Points on a hilly landscape, in no order, each with its height.
From any point a ball rolls to the lowest of the 2 points nearest to it. It stops when none of these is lower. Distance is the straight distance between rows; heights are no part of it.
lomeb: [165 114 125 117  98  69 131 108 148 163 119 150 143 134  80 163  92 131
 175 135 171 126]  height 3.83
sezo: [147 108 172 137 135 149 119  85 114 156 112 117 162 166 114 138 164 113
 154 128 150  53]  height 3.71
fiso: [113 116  53 134  90 130 106 114  96 144 143 156 172 118 129 151  88 133
 148 103 158 131]  height 6.10
mapa: [155  84 166 148 103 115  69 157 125  94 130 148 159 141 109 115 167 123
 144 103 176  88]  height 2.44
rus: [103  87 122 106  93 119 144 119 154  93 122 153 114  76 116 141 107 179
 127 128  90 156]  height 6.80
Nake: [202 113  89 123  68 140 130 143 131 167 140 128 184 157 139 117 115  81
 192 136 124 126]  height 4.31
mab: [138 127 120 124 130 111 165  98  75 164 184  64 131 107 149 162 142 116
 107  89  96 138]  height 4.28
tadu: [ 80 226 133 114 123 137 183 147 144 145 136  71  89 145 121 151 107  88
 131 135 111 166]  height 2.96
nava: [ 96 169 115 123  97 150 146 127  96 106 149 114 144 149  80  98 103 130
 133 156 119 142]  height 2.05
denur: [118 135 157 130 186 181 177 161 158  81 110 108 113 123 178  80 148 104
  84 142 111 162]  height 1.32
vuvi: [124 166 150 186 131 142 178  88  94 127 170  94 163 128 121 116 142  93
  78 132 123 152]  height 4.93
guk: [ 99 158  79  81  75 123 132 148 122 137 155 176 136 138 151 156 117 120
 120 115 104 153]  height 5.80
Daduk: [ 99 206 119 146 152 109 128 122 139 177 158 189 133 101 103 147 119 143
 131 147 138 165]  height 6.06
dez: [100  88  82 119 111 140 141 114 105 109  97 153 163  92 136 140  85 164
 101 119 137 143]  height 6.47
nabev: [159  82 158 153 151 178  74 131  85 119 136 138 123 108 152  84 192 152
 140 127 111 102]  height 7.25
Maf: [141  51  85 160 168 128  85 193  83  61  93 106 115 132 136 102 147 178
 134 126 136 132]  height 7.24
Gite: [ 78 157  75  82  77 124 142 131 127 138 114 144 146 141 135 165  89 130
 145  83 166 138]  height 5.69
Rebi: [101 117 150 126 130 108 114 175 141 112 153 114 130 131 105 167 141 162
  95 101 103 175]  height 7.34
pimu: [129 135 143  59 135 106 102 112 139 139 106 156  54 114  85  98 111 137
 137 180 134  96]  height 6.83
subor: [161  70 164 132 135 138  81 147 146 125 110  91 132 186 125 126 133 117
  81 167 121 101]  height 2.13
Dos: [131 119 172 115 127 170 127  93 158 154 157 143 141 162 142 112 166 117
 135 134 118  99]  height 4.24
mog: [121  81 121 157 158 152 100 133 148  79 136 152 135 111 153  81 156 150
  75 120 138 149]  height 3.01
Bov: [ 89 156  89 125 157 119 123 171 160  97  83 115  71  56 135  99 133 160
 135 159 133 187]  height 1.48
fen: [133 147 122 128 159  78 138 125 152 184 120 105 132 122  75 163 119 112
 136 144 104 136]  height 2.98
sus: [124 106 120 142  73 166 121 155 160  97 171 162 156 119 119 114 151 111
 113 134 109 161]  height 4.88
Kunu: [ 98 207 133 105 152 136 169 126 117 118 145  61  47 124 170 135 106 109
  95 102 100 162]  height 3.44
Vazig: [134 137 120 157 139 170 143 138 107 118 126  79 162 164 124  83 103 118
 111 150  99 140]  height 1.41
Zati: [200 124  99 107  89 111 135 134 148 194 137 187 154 180 133 146 144 123
 189 161 130 134]  height 4.81
ritu: [ 93 124 172 122  88 175 136 123 170 105 146 146 143 148 135 149 137 119
 125 147 110 126]  height 4.50
siz: [164 123 170 152 138 132 111 100  63 141  99 124 153 111 112  93 104 150
 165 127 135 123]  height 2.27
Dit: [160 133 184 105 108 129 133 101  94 161  88  95 167 165 120 131 139 125
 189  91 189  79]  height 3.06
Rara: [180  65 134 130  96  80  76  87 169 154 138  92 102 188 128 140 115 134
 147 147 156  80]  height 3.42
nadeb: [167  49 122 144 126 143 116 166  70 102 117 125 138  97 117 104 159 153
 126 123 120 109]  height 6.87
sadez: [117 114 121 146 183 146 114 202 133  96 117 159 128 100 161 137 155 163
  99 112 126 177]  height 3.52
ruzi: [150  65 148 189 161 113  85 135  99  93  70 147 134 161 133 101 169 169
 121 138 124  66]  height 6.42
nis: [186  88 124 151 106  72 119  95 132 166 119 158 152 181 124 111 166 143
 196 157 114  44]  height 5.72
burim: [145 130 113 103 101 136 111 146 112 115  85 163 126 161 143 121  54 145
 185 144 142 103]  height 4.78
kulof: [159  93 147 173  90  79  57 100 120 120 103 143 180 213 136 107 136 140
 123 129 176  65]  height 5.33
sib: [ 65 123 120 119 124 160 153 134 164 112 152 123  78  78 111 156 167 102
  89 144 138 151]  height 2.82
Dis: [141  69 166 179 131 116 125 123 136  88  84  67 134 166  99 113 119 168
 149 147 122 125]  height 4.69
fote: [121  74 116 122 123 103  67 118 145 121 155 112 124 186 116 125 135 133
 109 126 125  91]  height 2.77
vafit: [112 148 138 207 172 161 175 103 107  89 140  91 144  87 149  98 171 121
  86 117 137 150]  height 4.59
Suno: [118 155 173 155 107 177 172 102 156 120 158 124 177 121 171 154 143  89
 130 107 133 146]  height 4.02
puzun: [101 107 111 113 113 152 143 114 134 101 154  86  96  98 103 101 129 120
  87 127 110 144]  height 2.40
Povel: [142  74 132 141 136 161  95 141 138 135 118 120 119 168  86 169 113  98
 107 194 165 111]  height 1.50
zazoz: [124 194  93 163 133 134 158 119 102 129 201 140 136 143 143 124 128  89
 111 122  97 152]  height 5.28
til: [108 181  82  96  76 122 144 122 117 142 135 149 107  76 138 134  88 135
 138 143  87 181]  height 5.44
vaf: [132 176  92  75 117 131 141 154  50 143 143 100 139 148 130 101 119 109
 131  98 110 134]  height 3.60
Zunim: [158  77 135 152 187  88 131 124 157  72  68  82 107 125 115  85 101 159
 120 144 152 115]  height 4.18
Tela: [153  98 152 134  65 150 151 126 126 101 147 147 184 125 133  94 151 121
 138 116  73 118]  height 5.27
gos: [102 185 130  87 138  99 153 120 144 139 151 132  59  68 172 167 133  70
  60  99 124 127]  height 2.32
bezu: [124 135 132 145 156 164 171 164 131 106  97 133 161 122 160 117 129  98
 114 137  96 136]  height 1.89
Ger: [109 135 123 154 212 148 205 121 114 124 133 138 122  60 156 134 178 119
  89 113 115 142]  height 4.23
vogip: [ 98 172 138 106 140 105  91 163 122 119 101 139  88 111  74 130 116 151
 145 130 178 152]  height 1.57
zazel: [102 172 144 135 196 133 157 139 198 122 105 115 101  81 166 129 113 114
 124 127 126 152]  height 2.19
tuzi: [ 76 106 126  89 145 157 160  78 172 140 153 125  99 115 141 164 147 116
  94 133 103 100]  height 3.27
luraf: [124 208  74 135 144 112 130 117 100 187 182 145 136 159 136 128 129 125
 164 120 101 139]  height 5.58
vif: [144 112 136 159 153 155 129 101  92  93 111 100 127  90  85  76 119 150
 138 147 171 156]  height 3.08
Sido: [ 93 154 112  84 126 141 141 162  80 114 150  68  87 134 151 120 134 130
 109  91  80 147]  height 3.02
Rames: [114 157 144  95 129 163 168 144 145  86 143 107  79  88 140  76 146 108
 102 127  99 162]  height 1.92
tis: [135 125 158 126 134 159 145 125 161 140 129 120 134  90 126 168 102 102
 192 118 134 132]  height 2.86
Lura: [113 151 141 104 114 111 103 129 168 141 137 163  74 103  99 122 121 159
 148 175  99 147]  height 6.56
pem: [132 100 158 148 138 183  97  94  70 135 123 110 165  96 177 121 158 152
 113  94 119 112]  height 7.64
fidoz: [104 135  70 157 198 143 154 163 115 100 150 151 110  58 166 130 177 145
 103 112 124 167]  height 3.91
vatof: [108 169 155 129 127 139 154  95  87 147 110  87 188 168 135 129 136 121
 133  75 152  99]  height 2.23
Nuzi: [176 105 130 139 128  78 151  91 139 169 138 131 161 125 105 132 119 135
 156 124  99 128]  height 3.38
tidib: [ 93 204 167 145 161 118 165 131 185 155 150 106  99 115 116 154 127 112
 131 133 115 151]  height 2.59
lugol: [ 72 165  78 110 110 145 129 127 137 120  86 184 131 138 147 150  79 145
 165 130 138  99]  height 5.29
pasa: [198  62 119 110  64  75  84 107 123 161 135 124 137 198 112 151 124 139
 157 105 187  98]  height 4.06
Popul: [144 100 127 111 106  93 110 157 114 147 171 108 153 145 119 148 155 121
 116  64 103 143]  height 7.63
Zuf: [132 188 137 107 149 121 187 151  96 143 149 107  84 122 177 184 122  36
  81  90 134 131]  height 3.04
zorob: [200 105 157 153  89 122 103 112 112 143 134 152 189 151 147  82 161 133
 153 133  82 105]  height 5.73
ledor: [ 94 184 158  75 185 135 143 131 170 134 109 108  54  79 161 135 111 112
  64 131 139 142]  height 1.62
Numeg: [140 154 152 101 150 128 161  75  57 153 116 111 150 131 129 114  90 142
 129 105 125 121]  height 1.37
fes: [126 145  98 112 156 124 136 140 156 162 128 124 128 163 123 134 137  95
 148 163  95 100]  height 3.33
Bakev: [168 130 108 123 144 155 134 160 122 179 109 125 174 148 140 136 104  69
 149 144 125 106]  height 3.76
bona: [166  60 146 175 125 109  93 118 115 114 113 154 121 158 127 147 171 146
 176 159 125  48]  height 6.08
pige: [154 136 154  69 147 147 120 116 113 127  94 118  99 130 106  74  77 119
 109 163 127 118]  height 7.18
Dup: [131 126 153 128 152 119 110 161 137 128 106 125 110  88  98 119 116 136
 194 111 158 132]  height 2.22
Soke: [144  99 142 123 114 132  76 107 114 162 144 101 130 192  76 162 108 105
 130 147 196 128]  height 0.75
Mukom: [ 67 124  91 135 124 119 105 153 180  87  67 168  95  80 127 133 100 167
 133 145 155 151]  height 2.03
danu: [138  81 123 137 158 111 137 132 105  87  72 117  73  92  85 107 100 162
 145 180 164 141]  height 3.68
nasot: [157  80 150 192  89  98  55 130 126  77  71 112 165 189 158  88 158 142
 102 152 133  64]  height 5.93
Mik: [ 97 144  69 102 107 111 154 147 114 115 137 132  92  54 125 154 109 156
  74 111  94 189]  height 5.09
bosi: [198 100 146 111  76 110  88 120 120 164 144 193 148 173 133 107 159 118
 175 150 134  81]  height 5.30
nubub: [140 163  94 101 108  88  99 140 149 167  84 159 129 161 116 139  62 138
 173 151 165 126]  height 4.29
lorik: [113  99  99 146 146 124  90 151 169  87 124 168 119 122 117 112 110 152
 118 132 144 123]  height 2.54
vodem: [133 170 140 122 121 170 146 106 159 171 168 160 141 108 158 169 141  67
 165 123 155 132]  height 3.48
det: [ 99 192 122 115 116 122 119 111 154 132 144 193 113  92 121  87 112 120
 125 152 129 132]  height 6.31
vimal: [148 150 164 125 151 107 177 113  79 139 170 105 102 134 157 171 130 112
  65  78  68 152]  height 3.79
pubu: [165  96 109 130  93  67  86 104 141 173 124 122 190 201 124 129 156 146
 132  84 168  82]  height 4.68
vot: [ 91 189 129 127 174 116 106 162 138 112 122 151  79  79 127 107 126 162
 105 106 142 163]  height 0.90
Zotuv: [ 85 204 102 135 126  90 140  99 145 165 186 154 121 128 132 159 122 157
 132 103  95 153]  height 5.84
Velov: [ 97  77 135 125 109 131 138 174 162  64 110 136 134  94 110 157 140 160
  70 120 124 178]  height 7.09
Mome: [103 147  96 122 133 114 174 144  98 137 142 100 135  87 122 187 109 116
  99  90 114 159]  height 4.73
gedi: [ 86  79 111  98 133 151 152  85 165 119 109 147 112 145 130 136 130 133
 150 149 115  56]  height 3.73
folu: [148  97 193 149 101 112  78 118 155 125 137 126 146 179  95 138 129 122
 151 134 197 111]  height 1.63

Call two points neighbours if one is among the 2 nearest of the other. Go from one point of each pair to the other, from neighbour to neighbour, staying as low as possible. Name the highest point that can't be avoided.
Numeg and nadeb | Maf
vot and Soke | Dis
vot and Numeg | ritu
Sido and ledor | Kunu
denur and Vazig | bezu

For each start below, name every point that the ball comes to, in order.
zorob | Tela > sus > ritu > Dos > sezo > Dit > vatof > Numeg
pimu | Lura > det > Daduk > Zotuv > luraf > zazoz > vuvi > vafit > Ger > fidoz > sadez > mog > lorik > Mukom > Bov > vot
Maf | ruzi > nasot > kulof > pubu > pasa > Rara > fote > subor > Povel > Soke
